A landscape with many valleys, sampled at points; each row gives a point and its height.
A ball rolls from a point to whichever of its 2 nearest points has the largest drop for the distance, and stops where none of them is lower. Distance is the straight distance between rows; heights are no part of it.
luned: [101 149 122 142 119 199 127  82 138 101 133 110 142 133  82 141 118  66
 150 166 112 129 149 164 122 102 122 105  91 125 140 168]  (h 34.2)
duzi: [104 158 110 117  94 148 107 126 110 103 118 120 136 122 128 146 110 114
 139 154 130 156 102 132 141 103 131  90 115 139 143 124]  (h 43.3)
vanu: [ 58 134 127 116 114 109 136  83 110 136 133 116 151 135 131 171 161  67
 182 126 114 141  90 151 100  95 127  92 146 161 126 132]  (h 61.3)
pur: [145 154 115 108 111 152  97 132 136 129 132 106 111  94 117 156 108 141
 101 164 135 160  87 124 134 126 124  66 129 136 123  96]  (h 39.4)
mev: [ 77 130 168 195 157  76 170 147  66  83  88 173 146 135 155 120 151 199
 123  95 123 194 143 167 105 154 180 157 167 154 109 128]  (h 75.7)
giled: [ 78 136 107  91 173  53 137 111  66 107 147 173 145 132 164 133 124  86
 155  83 131  96  91 114 149 136  98 196 167 103 100  84]  (h 62.1)
lifa: [111 110 123 114  97  99 136  96 154 133 132 107 135 125 138 145 151  94
 156 150 143 104 151 137 133  74  52 197 156 147 137 148]  (h 65.0)
tup: [ 86 150 120  90 118  84  99  72 124 141 143 140 164 118 145 108 132  67
 159 112 143 141  98 123 149  87  49 181 138 126 134 120]  (h 79.5)
pem: [146 156  88  68 117 163  66 146 114 141 117  99  98 102 119 176  96 106
 103 161 133 125  68 137 127 163 140  81 118  98 120  80]  (h 34.1)
big: [161 132 137 132 121 103  99 108 169 141 189 155 133  69 152  97 133 156
 152 172 102 127 143 165 120  98  66  99 150 117 144 124]  (h 74.4)
Mozu: [135 105 124  39 129 167  67 118 201 176 144 132 143  80  91 158  98  83
 156 166 129 109 137 135  88 139 112  63  80 100 131 130]  (h 51.2)
lonep: [195 111 104 138 172 135 132 162 164 183 131 106 112 113  90 132 124 171
 115 127 115  87 111 108 141 174 144  86 117 111 107 102]  (h 83.4)
lun: [144  70 159 177 141 153 166 129 180 141 140 128 109 121 120  96 146 149
 142  94 142 148 169 121 130 133 161 104 149 168 114 170]  (h 21.0)
bel: [154 111 134 142  90 106 126 127 130  98  86 155 141 132 145 108 124 180
  83 148 131 181 136 128 152 115 140 141 139 148 123 120]  (h 64.4)
Naman: [143 149 126 126  78 138 111 158  99  89 100 133 109 148 153 115 120 130
  96 128 145 162 163 150 115 126 180 127 121 132 139 123]  (h 53.9)
kob: [125 140 137  94  94 142  90 135 136 103 149 168 110  89 162 102  91 100
 157 131 120 144 176 174 107 101 110 120 143 126 141 136]  (h 21.4)
feba: [122 117 154 191 130 116 142 120 116  95 121 138 145 158 128  63 137 136
 132 112 148 137 176 123 141  90 120 210 127 114 132 175]  (h 72.2)
Petun: [112 159 150 196  94  76 153 141 110 104  99  82 148 151 147 127 183 189
 125 153 130 154 109 121 125  75 118 192 127 160 159 139]  (h 62.2)
Potan: [104 143 120 165 187  79 141 112  56  78 137 156 136 160  95 143 142 131
 142 122  95  89  81 112 144 122 110 165 123  73  97 117]  (h 43.7)
Piz: [109 125 126 116 139 192 129 110 146 114 141 164 147 112 119  92  64 101
 132 109  90 122 144 131 143 135 168  86 103 105 145 121]  (h 44.4)
Safo: [ 96 127 114 129  90 100 145  94 143 159 142 111 135 103 150 164 157  89
 168 159 126 120 153 189 106  82  83 146 164 185 153 159]  (h 63.2)
nadap: [193  69 149 140 122 138 126  80 181 134 154 131 161 127 121 134 171 154
 143 157 110 112 153 129 102 116 102 106 104 113 116 133]  (h 43.1)
rol: [ 65 167 108 110 168  47 131 168  40 131 129 155 129 123 146 143 135 119
 147  95 139  95  72 105 137 152 107 190 182 113 120 106]  (h 64.3)
Dede: [140 126 124 115 169 189 116  88 137 111 166 174 156 106  79  93  79  96
 144 111 114 118 133 160 145 124 131 115  78  85 118 136]  (h 39.9)
koge: [124 138 140 166 158 116 126 164  98 115 129 157 120 132 157  57 105 161
  95  83 141 140 123 119 147 142 155 153 145 139 151 128]  (h 68.6)
zufod: [128 108 107 144 173 137 168 186 121 150 139 120  91 150 102 124 126 114
 106  84 152  71 155  90 190 194 135 191 164 125 102 147]  (h 43.8)
Mupap: [109 135 118  70  89 146  83 107 165 118 144 152 127  87 141 147 103  67
 173 161 131 146 146 201 110 100  91 115 149 136 123 134]  (h 12.9)
pumin: [113 115 143 163 137 102 158 126 109 121  94 107 152 179 136 142 175 158
 134 118 138 121 138  96 110 106 135 162 118 140 124 125]  (h 68.8)
naf: [161 122 135 119 119 104 107 123 138 146 134 117 120 136 141 167 175 129
 150 158 120 117 112 126  73 123 123  73 115 132 124 106]  (h 71.1)
kevob: [ 94 134 127 172 174 145 180 172 118 118 104 104  95 163  73  98 128 130
  96  68 133  76 146  75 188 177 179 183 139 128 125 164]  (h 39.8)
mune: [154 149 121 132 128  64 137 188 104 136 109 126  77  82 155 112 141 185
  65 134 147 136 105 121 164 163 136 172 167 159 128  99]  (h 75.6)
kubev: [112 172 124 107  93 131 116 146  65  80  58 111 117 165 117 192 147 149
  69 182 137 185  98 139 124 141 139 123 132 154 115 103]  (h 69.5)
Lifir: [127 159 126 170 147 138 157 190 127 142 108 109  94 149 101 102 123 154
  68  82 127  95 129  96 174 166 154 147 110 133 136 115]  (h 35.5)
Luv: [212 121 130 115  78 127 121 174 121  95  96 135 117 141 156 138 109 150
  52 139 135 148 177 140 126 141 167 133 112 108 121 104]  (h 57.2)
Nesef: [146  87 132  95 123 199 117 146 186 154 126 132 113  73 113 136  85 103
 158 140 132 132 180 149  92 126 145  69 103 121 146 143]  (h 51.3)
pag: [152 144 124 103  67 147  82 159 112 121 106 107  88 101 154 160 118 133
 119 195 144 191 150 183  87 141 137  87 153 142 120 111]  (h 54.4)
dugav: [110 123 123  95 117 111 130  83 148 115 110 142 158 158 128 106 110 103
 125 108 171 117 152  93 182  84  70 221 145 121 130 135]  (h 68.5)
topo: [129 129 139  99 169 181 145  68 161 119 161 136 158 129  39 100 109  92
 148 110 108  91 147 156 153 136  92 129  54  79 111 166]  (h 34.8)
Motu: [ 69 189 125 188 153  98 124 147  52  76 143 135  76 124 126 125 133 123
 144 127 113 113  84 142 110 117 142 136 129 120 129 116]  (h 43.5)
bosus: [173 136 124  83 143 187 108 150 177 172 118  98 122 125  92 151 113 143
 114 147 125  92 109  94 125 140 130  91  80  99 142  90]  (h 40.8)
Bopuz: [186  44 120 138 166 165 155 124 191 179 156  98 125 129  63  67 103 157
 118  86 149 151 198  96 185 168 120 151 143 129  96 198]  (h 82.8)
Sabik: [ 94 157 130  75  95 100  87  92 136 117 131 135 135 148 131 114 120  99
 140 115 129 110 112 101 137  93  81 171  97 100 151 124]  (h 80.8)
Gosel: [202  68 140  99 100 124 124 140 173 134 116 115 139 171 139 131 152 178
  87 112 132 104 144  70 115 139 140 122  98 126 135  91]  (h 89.7)
lisi: [106 106 138 166  96 145 150  79 134  98 116 135 191 160 140 112 129 112
 159 104 125 128 175 152 126  78 124 161 113 128 149 180]  (h 77.4)
Duk: [104 174 122 162 148  89 126 107  69  87 134 137 111 149 113 136 140 116
 161 133 115 104 110 129 109 106 111 164 102 101 124 139]  (h 39.2)
gulel: [153  80 136 113 164 194 127 103 203 158 157 137 148  82  88  97  98 112
 160 148 128 135 176 158 105 117 107  68 104 117 128 167]  (h 54.8)
pog: [130 162  77  89 118 100 121 207  77 149 129 127  91 127 143 188 117 107
 115 110 125  67  78 139 129 189 148 108 157  94 124  74]  (h 85.7)
nis: [105 163 146 147 160 115 136 101 135 123 153 101 109 128  78 151 158  56
 168 166 105  79 110 172 120  77  88 140 100 107 111 150]  (h 29.8)
Meber: [101 100 135 132 140 151 153 100 175 159 151 132 130 113 123  68 103 138
 130  95 143 151 148 100 168 130 117 133 156 162 147 141]  (h 20.3)
pip: [153  96 110  57 121 197  67 169 178 167 107  93 112  64 109 163  81  99
 142 164 149 121 142 132  78 138 124  57 111 115 139 123]  (h 48.0)
pav: [120 127 143 153 141 143 131  98 127 107 137 151 145 155  88  74 126  89
 149 110 130  93 158 141 142 108 100 192 101  95 123 178]  (h 74.3)
gonir: [118 116 132 113 115 154 124  92 109 101 143 122 160 158 136 182 155  88
 176 144 101 115  98 143  59 113 129  51 102 115 115 121]  (h 57.0)
pum: [147 115 107 103 136 102 109 170 136 184 138 167 106  90 179 123 109 123
 123  93 148 119 129 120 142 163 123 129 179 145 122  96]  (h 65.9)
vokel: [ 86 157 143 125  82 170 138  67 121  69  93 104 178 158 121 122 120 111
 144 142 117 131 149 142 120  68 131 144  86 122 147 160]  (h 78.7)
Fet: [128 163  99  73 105 103  90 183  88 128 126 125 129 136 162 152 101 104
 136  97 120  96  81 118 117 154 130 109 122 104 131  88]  (h 84.1)
Lotim: [178  49 157 110 121 118 138 113 181 154 139 126 161 179 159 140 172 156
 123 108 127 129 168  75 130 134 124 151 113 131 126 134]  (h 88.0)
Vupub: [110 118 110  78 147  67 112 119  94 108 139 156 128 130 161 133 130 122
 152 110 126 125  97 142 125 137 108 137 152 106 100  97]  (h 59.0)
Moli: [ 91 138 110  86  72 159 130  79 182 145 125  94 163 143  97 180 156  33
 156 169 126 116 135 164 117  77  88 152 118 140 149 151]  (h 16.6)
Mura: [138 142 123 135  99 124 114 159  92  97  95 140 100  96 164 148 117 160
 102 150 133 191 125 185  97 141 178 104 150 137 112  99]  (h 50.0)
sefe: [152 160 141 152  94 146 112 125 167 130 117  94 103 133  95 101 125 163
  90 148 141 117 124  82 142 114 121 114  85 135 157 131]  (h 44.5)
tirap: [161 118 151 180 163 145 149 138 108 107 144 124 135 149  99  81 107 175
  99 106  99 101 139 112 106 139 187 113  65  92 127 148]  (h 62.0)
Lerom: [125  93 163 160 145 165 147 146 150 128 127 149 107 107 134 113 124 151
 125 103 124 175 153 133  98 152 200  74 136 177 131 135]  (h 28.7)
Mure: [121 169 133 119  79 172  61 145  70 104 103  93 102 114 133 181 112 110
 116 210 127 187 105 190  80 128 110  65 135 116  97 120]  (h 57.8)
bef: [210  84 123 123 122 112 122 129 136 105 103 154 142 137 152 115 114 168
  74 148 137 143 169 131 155 132 148 159 131 105 109 109]  (h 60.9)
bebo: [147  67 139 100 147 166 115 158 170 163 137 138 111 124 118 127 136 106
 152  88 150  83 171 107  87 164 163  96 119 115 114 123]  (h 32.5)
gufu: [169  29 157 163 165 132 171 104 180 150 147 123 152 181 114 125 179 158
 126  93 134 150 191  73 112 153 151 149 121 143 108 159]  (h 86.3)
der: [154 119 115  90 145  86 114  92 111 106 142 186 153 111 166 104 116 111
 150 134 141 137 121 142 149 118  74 183 147  94 110 112]  (h 55.1)
Zug: [128 102 123 114 139  79 112 137 132 156 140 148 113  81 188 141 145 160
 143 117 134 159 115 120  90 156 142  68 170 156 123  81]  (h 72.1)
suter: [136 166 151 191  80  88 157 120 125 143 128  92 124 113 164 131 184 165
 136 182 122 148 134 162 110  77  85 162 126 170 169 145]  (h 59.6)
turot: [111 111 128  55 100 185 121  57 185 134 109 123 165 129  86 151 108  85
 142 148 125 147 135 145 144  98  99 125 103 124 148 147]  (h 10.9)
Gegez: [114  90 124 134 186 140 163 137 157 158 147 118 102 157 101 102 134  66
 134  92 180 119 169  82 189 139  92 196 156 124 104 162]  (h 49.9)
ralot: [130 124 143 130  71 144 129 105 184 158 141 115 143  95 132 136 141 119
 147 162 110 112 171 177 114  61  96 128 139 160 176 181]  (h 61.0)
vima: [100 187 139 153 138  86 109 136  26  80 133 117 122 162 140 174 148 142
 143 157 100 128  67 139  86 115 125  95 113 103 114  95]  (h 51.7)
deri: [119 127 126 127 131 189 147 143 135 146 116 107  92 108 113 136 119 126
 106 111 130 144 126 117  87 150 191  56 112 158 141 125]  (h 33.9)
gem: [149 141 108 122 152 125 117 120 132 103 129 156 142 133 119  89  85 122
  88 106 131 117 134 125 202 127 104 183 132 104 127 130]  (h 74.5)
gezef: [123 168 133 186  77 124 146 145 112  86  65 101 106 129 121 128 151 167
 104 165 139 191 139 156 123  99 145 155 136 159 150 154]  (h 66.6)
noda: [132 123 103  87 147  66  93 143 114 169 179 165 102  83 185 112 119 130
 157  98 146 124 114 138  96 167 117  81 166 130 128  84]  (h 69.0)
luf: [ 93 188 116 112 122  92 111 131  93 138 157 124 100 115 132 139 130 112
 150 120 126 134  58 129 127 117 101 107 140 137 137 110]  (h 27.5)
faf: [143 148 146 146  82 162  97 126 156 107 143 151 133  83 121  76  85  98
 145 149 114 140 180 179 113 102 103 120 100 117 155 178]  (h 29.9)
sezo: [134 158 106 146 158  68 126 172  66 114 121 132  84 111 153 144 126 149
 121 142 118 138  95 160 115 178 158 113 176 120 108  90]  (h 40.5)
Mek: [182  84 149 145 147 151 127 131 183 173 148 117 104 117  90  43 118 142
 121 106 142 130 189 101 185 131  77 179 139 115 121 190]  (h 80.6)
lapug: [206  78 111 118 155 150 110 208 179 189 112  84 111  86 120 148 135 172
  87 111 126  89 124  84 125 182 169 100 115 115 142  96]  (h 85.5)
Padef: [162 118 138 117  90  95  98  87 136 112 144 154 162 113 161 127 118 160
 144 161 114 154 122 155 123  92  89 110 132 135 134 125]  (h 70.6)
garu: [113 179 127 149  65 138 106 154 101  86  71  84  96 163 120 160 159 134
  84 185 149 159 125 126 112 111 133 155 123 162 132 127]  (h 68.2)
fefi: [109 130 128 151 120 133 142 117  85  82 129 141 121 128 144 145 141 105
 169 134 127 171 133 190  86 123 160  95 144 143 112 145]  (h 42.0)
Tul: [ 95 120 129 148 128 161 146  67 127 110 143 128 153 131 109 160 159  46
 197 150 109  98 149 213  88  70 128 145 126 117 132 187]  (h 41.2)
nebo: [109 151 116  89  99  99  91 113 111 142 157 108 112 107 134 157 135  95
 162 188 121 141  79 163 104 120  86  91 134 123 122 105]  (h 19.7)
zuti: [ 83 118 131 137 170  63 154 113  76 120 144 170 157 125 174 139 159 141
 156 104 132 163  98 122 129 116 116 144 205 145 108 103]  (h 77.0)
sisa: [108 168 118 116 139  88 121 148 126 153 149 125  61  68 131 116 114 112
 141 123 145 133 103 146 134 136 106 107 163 144 140 103]  (h 33.5)
Rul: [157 128 119 137 178 115 124 135 168 171 165 118 118  93 104 117 149 170
 145 153 119  97  88 106 123 128 110  72 127 120 111  88]  (h 81.1)
riz: [115 128 135 171 107 126 172 105 149 141 102  88 131 165  99 173 196 137
 140 149 147 123 157 103 107 114 115 140 121 158 134 144]  (h 70.4)
Ludu: [169  92 120 109 147 158 134 121 179 156 142 122 134 128 107 147 155 113
 145 125 137 102 170 116  89 125 121  91  92 119 100 137]  (h 37.3)
Mik: [145 139 149 102 119 190 118 121 161 150 109 121 156 116  97  95  66 171
  75 102 101 124 124  74 134 147 173  69  62 120 167 106]  (h 42.5)
nazel: [152 143 124 115 109  84 109 170 109 128 116  99  86 151 139 171 182 163
 121 166 144 114  89 127  81 133 125  99 128 125 120  84]  (h 68.7)
zaba: [135 103 140 130 140  80 136 115 126 123 125 154 117 125 190 145 159 152
 135 107 145 159 122 140 118 123 124 124 185 167 120 108]  (h 74.8)
fizav: [188  38 127 131 181 130 165 146 139 157 129 139 152 163 138 132 140 174
  89  84 126 101 157  81 144 182 161 129 117 108  82 132]  (h 56.3)
mome: [102 156 130 133 131 117 130 118  58  89 131 125 142 181 127 167 163  89
 149 131  98 114  70 130  63 130 145  83  99  91 106 108]  (h 54.6)
Timag: [176  84 108 132 165 126 155 176 132 141 113 141 148 153 140 118 118 145
  85  72 125  87 160  94 181 204 177 162 144 103  93 110]  (h 59.9)
tal: [ 93 172 120 120  76 104  96 155  45  96 110 111  88 145 138 182 127  98
 146 160 156 148  87 157 109 129 122 140 141 134 124 131]  (h 64.2)
roz: [108 103 151 161 189 123 175 149 150 174 133 130 118 149 150  92 160 130
 123  79 145 130 137  57 163 152 130 173 163 176 127 146]  (h 9.4)
Fipos: [135 137 116 134 120  62 132  74  95 102 137 158 151 115 150 125 138 127
 160 151 142 140 111 134 141  63  46 212 166 114 122 130]  (h 51.0)
gom: [110  81 113 133 177 137 163 102 140 136 144 141  96 143  97 137 137  79
 158 121 162 124 153 117 158 124 104 145 174 141  86 166]  (h 52.4)
loped: [171  81 130 134 124 138 129 156 144 153 132 129 117 130 163 126 147 146
 111 103 143 116 161 128  81 157 184  77 100 116 119 111]  (h 25.8)
Sog: [126 109 138 137 108 180 134  99 191 147 151 134 139  81 105 136 127  86
 174 159 118 125 173 184 112  89 113  99 124 131 135 175]  (h 58.2)
Dos: [114 133 150 162 136 140 143 151  89 104 100 130 121 129 116 153 151 146
 118 154 143 187 135 169  93 134 196  91 141 159  97 132]  (h 45.8)
kek: [102 132 139 152 118 167 130  69 108  86 140 134 140 121 122 137 113  76
 184 139 121 139 144 193  88  92 134 106 126 130 136 170]  (h 37.7)
bagi: [116 158 144 137 136 187 137  73 149 106 148 105 139 128  34 110 112  93
 144 151  97  96 143 137 124 106 116 132  43 104 131 176]  (h 30.3)
liv: [ 76 125 123  91 113  98 133  59 140 155 147 135 187 132 155 138 156  48
 202 118 130  88 108 140 118  67  56 189 136 131 132 136]  (h 78.4)
dabon: [136  92 128 143 161 142 144 174 142 158 146 122  89 160 120  77 119  95
 120  64 162  78 179  87 149 169 119 171 132 121 109 166]  (h 47.0)
ver: [142 122 115 127  81 116 133  90 157 122 111 120 161 150 117 122 147 120
 131 146 145 107 177 107 155  69  70 198 120 116 128 156]  (h 66.7)
rez: [108 124 136 187 166 105 175 138  91 113 124 142 144 137 136  71 104 172
  91  83 133 138 124  81 189 150 154 203 156 120 137 125]  (h 71.2)
voput: [ 96 145 126 157 156  66 160 110 100 114 130 139 120 107 124  99 147 116
 150 149 153 132 110 118 153  90  66 192 182 149 120 145]  (h 47.4)
med: [139 110 141 142 112 150 139 194 129 149  91 115 121 134 157 137 133 169
  64  73 118 140 115 113 121 184 223 101 127 157 146  94]  (h 90.1)
fidug: [119 171 120 141 171 114 118 100  78  83 152 117 104 122  81 137 130  76
 168 166 112 116  99 171 132  97  80 157 102  85 106 131]  (h 34.4)
gabi: [119 166 111  97  90 114  79 175  86 111 120  83  70 144 129 172 143 102
 127 160 142 106  96 132  91 159 121 107 128 119 125 107]  (h 66.3)
bome: [105 116 137 149 142 123 148  54 125  99 136 132 170 142 136 114 145  75
 183 114 120 108 157 159 127  76  89 193 117 110 126 190]  (h 76.0)
Mubuk: [143 116  97 108 128 128 130 164 139 145 112 135 119 122 157 116 106 135
  93  90 142 102 148 108 166 177 164 142 152 119 131 103]  (h 63.1)
bul: [ 72 132 148 178 166  94 186 146  64  87  94 172 145 144 150  86 117 172
 105 100 114 164 126 114 141 132 184 195 145 141 116 131]  (h 73.5)
Kif: [168 133 125  85 111 143 118 132 163 136 119 132 125 129 105  87  96 138
  90 105 133 109 160  92 175 136 110 159 102  98 130 114]  (h 76.6)
kubiv: [156 112 142 119  84  88 120 101 104  99 105 136 170 157 176 145 139 162
 126 139 132 162 115 130 129 101 136 124 126 124 134 111]  (h 67.4)
lil: [116 126 120 132 115 151 158  81 184 152 147  94 147 132  94 176 163  42
 158 155 121  78 174 182 112  80  83 169 126 147 140 186]  (h 20.9)
dud: [ 78 162 127 128  35  74 100 136  74 131 121  99 148 156 184 175 159 131
 194 146 120 165  77 156  75 103 121 110 137 177 158 156]  (h 53.6)
Nasel: [175 135 103  32 120 168  74 113 164 165 134 131 161 108  86 153  96 139
 107 162 107 123  90 112 123 139 121  74  70  87 132  89]  (h 45.1)
los: [206  92 143 144 143 117 120 105 154 134 181 149 164 116 161 104 141 164
 163 151  83 119 151 151  74 125 134  79 110  89 117 125]  (h 50.5)
lom: [102 102 132 126 140 148 148  74 149 134 164 136 151 141 111 177 153  83
 178 145 105 123 118 157  92 107 118  73 131 144 116 140]  (h 59.2)
fal: [166  71 139 131 188 127 158 122 163 170 156 143 147 148 149  96 118 131
 122  86 122 111 145  94 148 154 130 129 137 122  87 128]  (h 52.5)
Pegi: [147 138 142 159 104 153 135 115 172 115 130 109 126 123  81  76  94 151
 101 124 121 141 176 100 160  98 127 130  92 137 149 161]  (h 40.4)
segaf: [123 164 117 122 117 125 132 167 105 129  86 107  87 126 114 196 149 162
  92 176 144 176  95 140 135 141 143 125 173 156 105  94]  (h 71.3)
kanos: [166 133 138 137 143  92  89 123 166 185 181 132 110  58 147 105 133 175
 157 155 112 133  97 135  97 119  91  63 142 127 121  88]  (h 78.2)
fadek: [169  80 132 168 156 135 184 149 114 131 101 118 147 177 103  97 114 166
  52  80 111 107 162  97 189 204 185 158 129  90  98 145]  (h 63.0)
Letel: [ 92 178 149 139  48 109  86  97  89 125 124  96 175 149 181 152 158 125
 173 168  90 154  78 138  77  90 128  98 102 140 166 170]  (h 50.3)
lovo: [100 120 115  94 113 180 115  83 175 103 144 153 140 111 108 128  90  61
 152 139 141 149 155 176 164  87  96 126 124 117 123 147]  (h 3.5)
fof: [161 186 153 147  74 137  91 113 136 113 132 116 145 102 115 112 117 151
 119 200 105 139 123 149 129  74  72 133 105 120 161 140]  (h 52.6)
Galuk: [167 112 138 119 136 130 133 146 197 164 147 108  92 122 104  79 106 156
  95 129 154 114 157  86 190 117  83 176 132 131 138 139]  (h 78.6)
kasa: [ 99 164 142 148 140 113 113 149 148 166 178 125  75  90 125  91 135 128
 163 130 127 116 113 123 106 134 108  85 135 156 157 133]  (h 39.3)
fup: [142 156 107  87 120 123  71 119  82 123 151 118 122 112 122 170 113 101
 133 172 103 141  53 157 110 130 115  68 121  84 105  89]  (h 27.6)
tifus: [120 182 146 189  86  81 145 158  80  99  96 122  97 151 138 122 173 174
 122 157 135 143 116 143 101 110 151 177 125 153 138 129]  (h 64.5)
Mukil: [ 98 150 147 157 120 100 130 146  92  93 100 129 122 157 148 141 162 167
 105 122 128 132 107 112 106 130 165 128 120 152 131 103]  (h 66.8)
beno: [ 99 114 135 164 173 122 151 129 149 163 163 137 111 106 140  97 137 147
 157 121 129 137 110 122 120 130 142  75 149 152 136 126]  (h 44.3)
Filez: [149 185 153 169  67 126 118 123 112 114 137 101 136  90 156 120 148 166
 127 220  91 163 140 185 112  71 104 130 138 157 185 157]  (h 56.5)
peb: [147 115 155 168 127 145 159 178 142 157 108  82 103 170 103  89 124 173
  43  51 126  82 151  60 155 178 198 143  93 142 156 120]  (h 30.5)
pora: [119 148 121 172 164  80 139 118  30  72 115 137 141 161 114 159 165 150
 110 169  95 114  58 124 115 137 144 145 127 108  96  96]  (h 47.9)
Rov: [132 145 144 194 172 142 156 144 110 101 152 143 139 144 131  39  92 159
 104  86  97 115 125 128 154 128 168 146 101 106 123 152]  (h 65.3)
renud: [ 67 141  93  90 120  84 136 170  50  72  94 161 128 146 156 156  97 119
 117  97 146 107  81  97 187 167 144 191 160 109 142 106]  (h 68.4)
Zos: [178  80 136 117 130 152 112 153 147 154 125 142 144 126 167 118  89 159
  80  79 114 103 149 102 110 161 174  85  97 125 156 111]  (h 32.7)
bogu: [133 111 149 181 158 108 158 184 124 164 119 119 142 176 143  96 155 177
  78  57 122  92 130  67 150 176 193 141 137 149 145 109]  (h 24.3)
Filub: [123  99 133 131 131 100 142 121 108 100 117 155 150 157 151 100 140 122
 128  98 170 106 167  95 156  99 107 229 155 114 101 148]  (h 70.1)
dutes: [142 125 120 109  91 146 103 204 147 176  97 111 106  94 164 137 105 168
  96  81 118 133  99  97 113 184 205  70 129 172 175  85]  (h 88.8)
lupiz: [107 102 102  76 129 157 127 134 168 135 118 154  96  96 117 133  85  89
 133 103 157 149 144 138 145 141 135 102 155 153 133 131]  (h 31.0)
Nutol: [163 181 126 116 120 132 107 102 172 121 136 120 143 120 119 107 120 154
 118 168 111 123 110 101 152  89  88 138  87 126 149 118]  (h 48.6)
Lapif: [111 153 128 131 118 154 142  86 120  86  98 124 150 161  95 140 132 118
 122 113 131 122 136 110 153  97 134 160  95 110 123 128]  (h 79.8)
rapo: [ 84 100 126 100 153 119 145  70 141 120 148 161 178 154 134 135 153  63
 185 107 135  96 126 122 125  92 102 174 142 113 119 146]  (h 77.3)
pesed: [178 113 102  99 112 135 100 202 161 178 111 104 111  91 156 132  98 170
  79  97 118 100 106 108 117 186 165  81 136 116 147  78]  (h 87.2)
Nufit: [ 75 177  88  90 112  65 108 173  53 100 114 131 112 139 156 166 130  76
 129 112 143 100  77 109 134 145 124 167 158 121 137 104]  (h 66.4)
Pef: [135 119 118  89 126 193 125 161 137 146 113 104 124 124 101 179 103 102
 113 115 127 102 124  96 109 160 161  84  96 123 131 108]  (h 37.4)
gefa: [154 102 155 110  90 171 117 142 169 155 102 115 138 117 145 123  84 171
  92  87 127 148 147  83 113 167 192  71  81 162 176 107]  (h 38.1)
ponis: [136 165 119 114 139  68 140 165  96 131  96 117  92  99 135 159 144 196
  91 153 125 167  65 125 172 153 126 142 177 160 117  82]  (h 73.4)
Gakon: [116 108 138  81  95 165 124  57 207 162 123 128 185 151 119 111 148 112
 139 124 138 122 163 110 139  98  84 142 114 142 156 152]  (h 16.8)
nof: [112 132 119 108 138 125 126  61 155 134 156 108 145 139  84 173 188  43
 171 171 108  75 126 179  99  76  58 172 102 103 112 162]  (h 25.4)
Pade: [111  85 116 102 147 164 140 125 191 173 115 129  96 111 106 111 108 110
 123  99 170 120 180 113 175 143 116 125 162 163 126 145]  (h 26.4)
Lakik: [109 111 141 170 172  69 157 114  69 104 130 181 147 138 193 112 160 178
 146 116 110 172 132 142 111 137 156 143 169 127 105 103]  (h 78.3)
Lobu: [116 122 136 135 122 163 144 179 132 135  91 104 135 141 134 169 129 179
  78 104 121 168  96  94  95 188 213  49  98 180 158  99]  (h 91.1)
resul: [113 166 147 143  86 179 112 122 183 127 115 119 121 100  94  96  82 121
 120 156 117 135 169 137 131 106 125 112  88 140 160 163]  (h 35.9)
rek: [111 151 139 138  90 160 114 126  52  74  97 117 124 130 154 188 139 113
 111 191 129 187 116 203  92 130 141  82 143 142  99 122]  (h 60.2)
kava: [112 139 113 174 135  95 157 117 136 139 160 109  85 113 103 116 161  87
 175 151 142 113 130 144 139 108  64 171 161 130 118 163]  (h 43.6)
tud: [180  88 116 149 175 148 172 131 137 111 122 134 192 150 113 112  89 189
  56 102  87 111 145 101 206 182 173 120 106  78  99 119]  (h 66.1)
lan: [185 107 146 177 171 105 131 133 122 125 150 156 141 131 133  77 132 157
 141 114  99 104 129 140  93 140 147 103  90  72 104 135]  (h 57.4)
bufam: [ 97 118 153 155 149 118 142 157 151 164 123 121 124 150 165  95 167 166
 101  72 137 134 116  65 134 146 149 126 148 178 143 101]  (h 17.0)
selat: [127 143 128 142 165 103 135 129 141 147 161 143  67  89 118  97 125 104
 141 135 159 129 146 145 144 123  86 159 169 143 123 145]  (h 39.1)
zumi: [ 90  82 117  99 142 165 178  88 182 151 130 128 133 143  92 143 131  69
 160 118 150 121 164 132 160 102  94 157 158 153 122 161]  (h 54.5)
Vifor: [102 214 128 157 168  87 119 176  24  58 125 135  74 111 130 156 127 149
 116 158 116 130  72 163 118 158 153 120 146 118 112  91]  (h 46.3)
vobov: [120 172 113 101  81 108  80 134  96 111 119 138 148 153 151 138 114 107
 134 121 127 114  88 119 119 119 109 140  77  92 131 115]  (h 82.4)
muz: [ 93 161 136 109  52 140  91 125  96 109 135 118 136 141 158 149 121 128
 143 163 111 155  85 124  89 117 145  65  93 142 161 142]  (h 46.7)
Daz: [116  89 132 128 215 131 155  99 145 187 180 162 131 124 154 103 143 128
 160  97 126 108 122  93 132 151 121 102 166 140 111 116]  (h 48.7)
vem: [158 144 117  84 117 199  93 113 172 145 133 122 171  97 103 130  68 170
 102 138  95 144  88 110 126 146 166  49  64 113 153 106]  (h 46.2)
kizit: [126 107 122 113 177 151 141 101 131 123 139 170 162 129 121 109  76 132
 104  92 125 144 128 119 169 144 153 106 128 122 120 123]  (h 40.7)
Duf: [111  85 160 174 168 137 169 115 164 170 150 131 110 122 145  79 152 142
 141 104 156 169 180 105 149 145 117 155 168 191 126 166]  (h 11.4)
div: [114 116  83  78 163 165 134 132 125 115 128 173 116 109 122 149  70 102
 118 107 130 129 111 146 166 155 147  97 158 113 107 112]  (h 35.8)
Dat: [ 71 163 117 119  78 161  80 148  42  77 100 112 117 150 143 184 109  94
 138 165 137 190  86 152 105 137 147  98 122 141 128 123]  (h 62.3)
duve: [ 87 190 106 128 142  56 127 152  65 146 136 118  91 112 127 168 144 148
 134 137 138 161  67 137 110 165 133 106 168 145 112  99]  (h 34.3)
sot: [117 165  99 106 136 138 133 108  93  91  88 153 168 152 110 108  66 142
  85  89 122 121 111 106 215 129 143 175 124  90 148 101]  (h 72.3)
Nez: [ 77 156  96 127 133 115 146 157  70  85  73 142 153 159 128 133  89 148
  67  99 116 100 103 101 218 150 158 196 161 118 147  95]  (h 70.5)
kenit: [179  31 154 141 166 151 174 128 176 158 140 102 141 177  99  94 136 170
 109  91 157 161 209  89 153 165 135 149 127 109  88 177]  (h 84.7)
pim: [159 114 110  93 128 181  90 168 204 201 128  91  90  81  89 153 114 133
 126 185 135 119 116 104  88 135 119  71 101 127 142 111]  (h 44.6)

Call two points neighbours if one is among the 2 nearest of the other. Go from one point of each pair to the other, from neighbour to neighbour, staying as low as possible. Name the highest point that can't be avoided.
loped and bagi: vem
roz and bagi: Piz
nebo and Duk: Vifor

For each start below, name the point where the ball stops.
kubev: lovo
mev: loped
riz: lovo
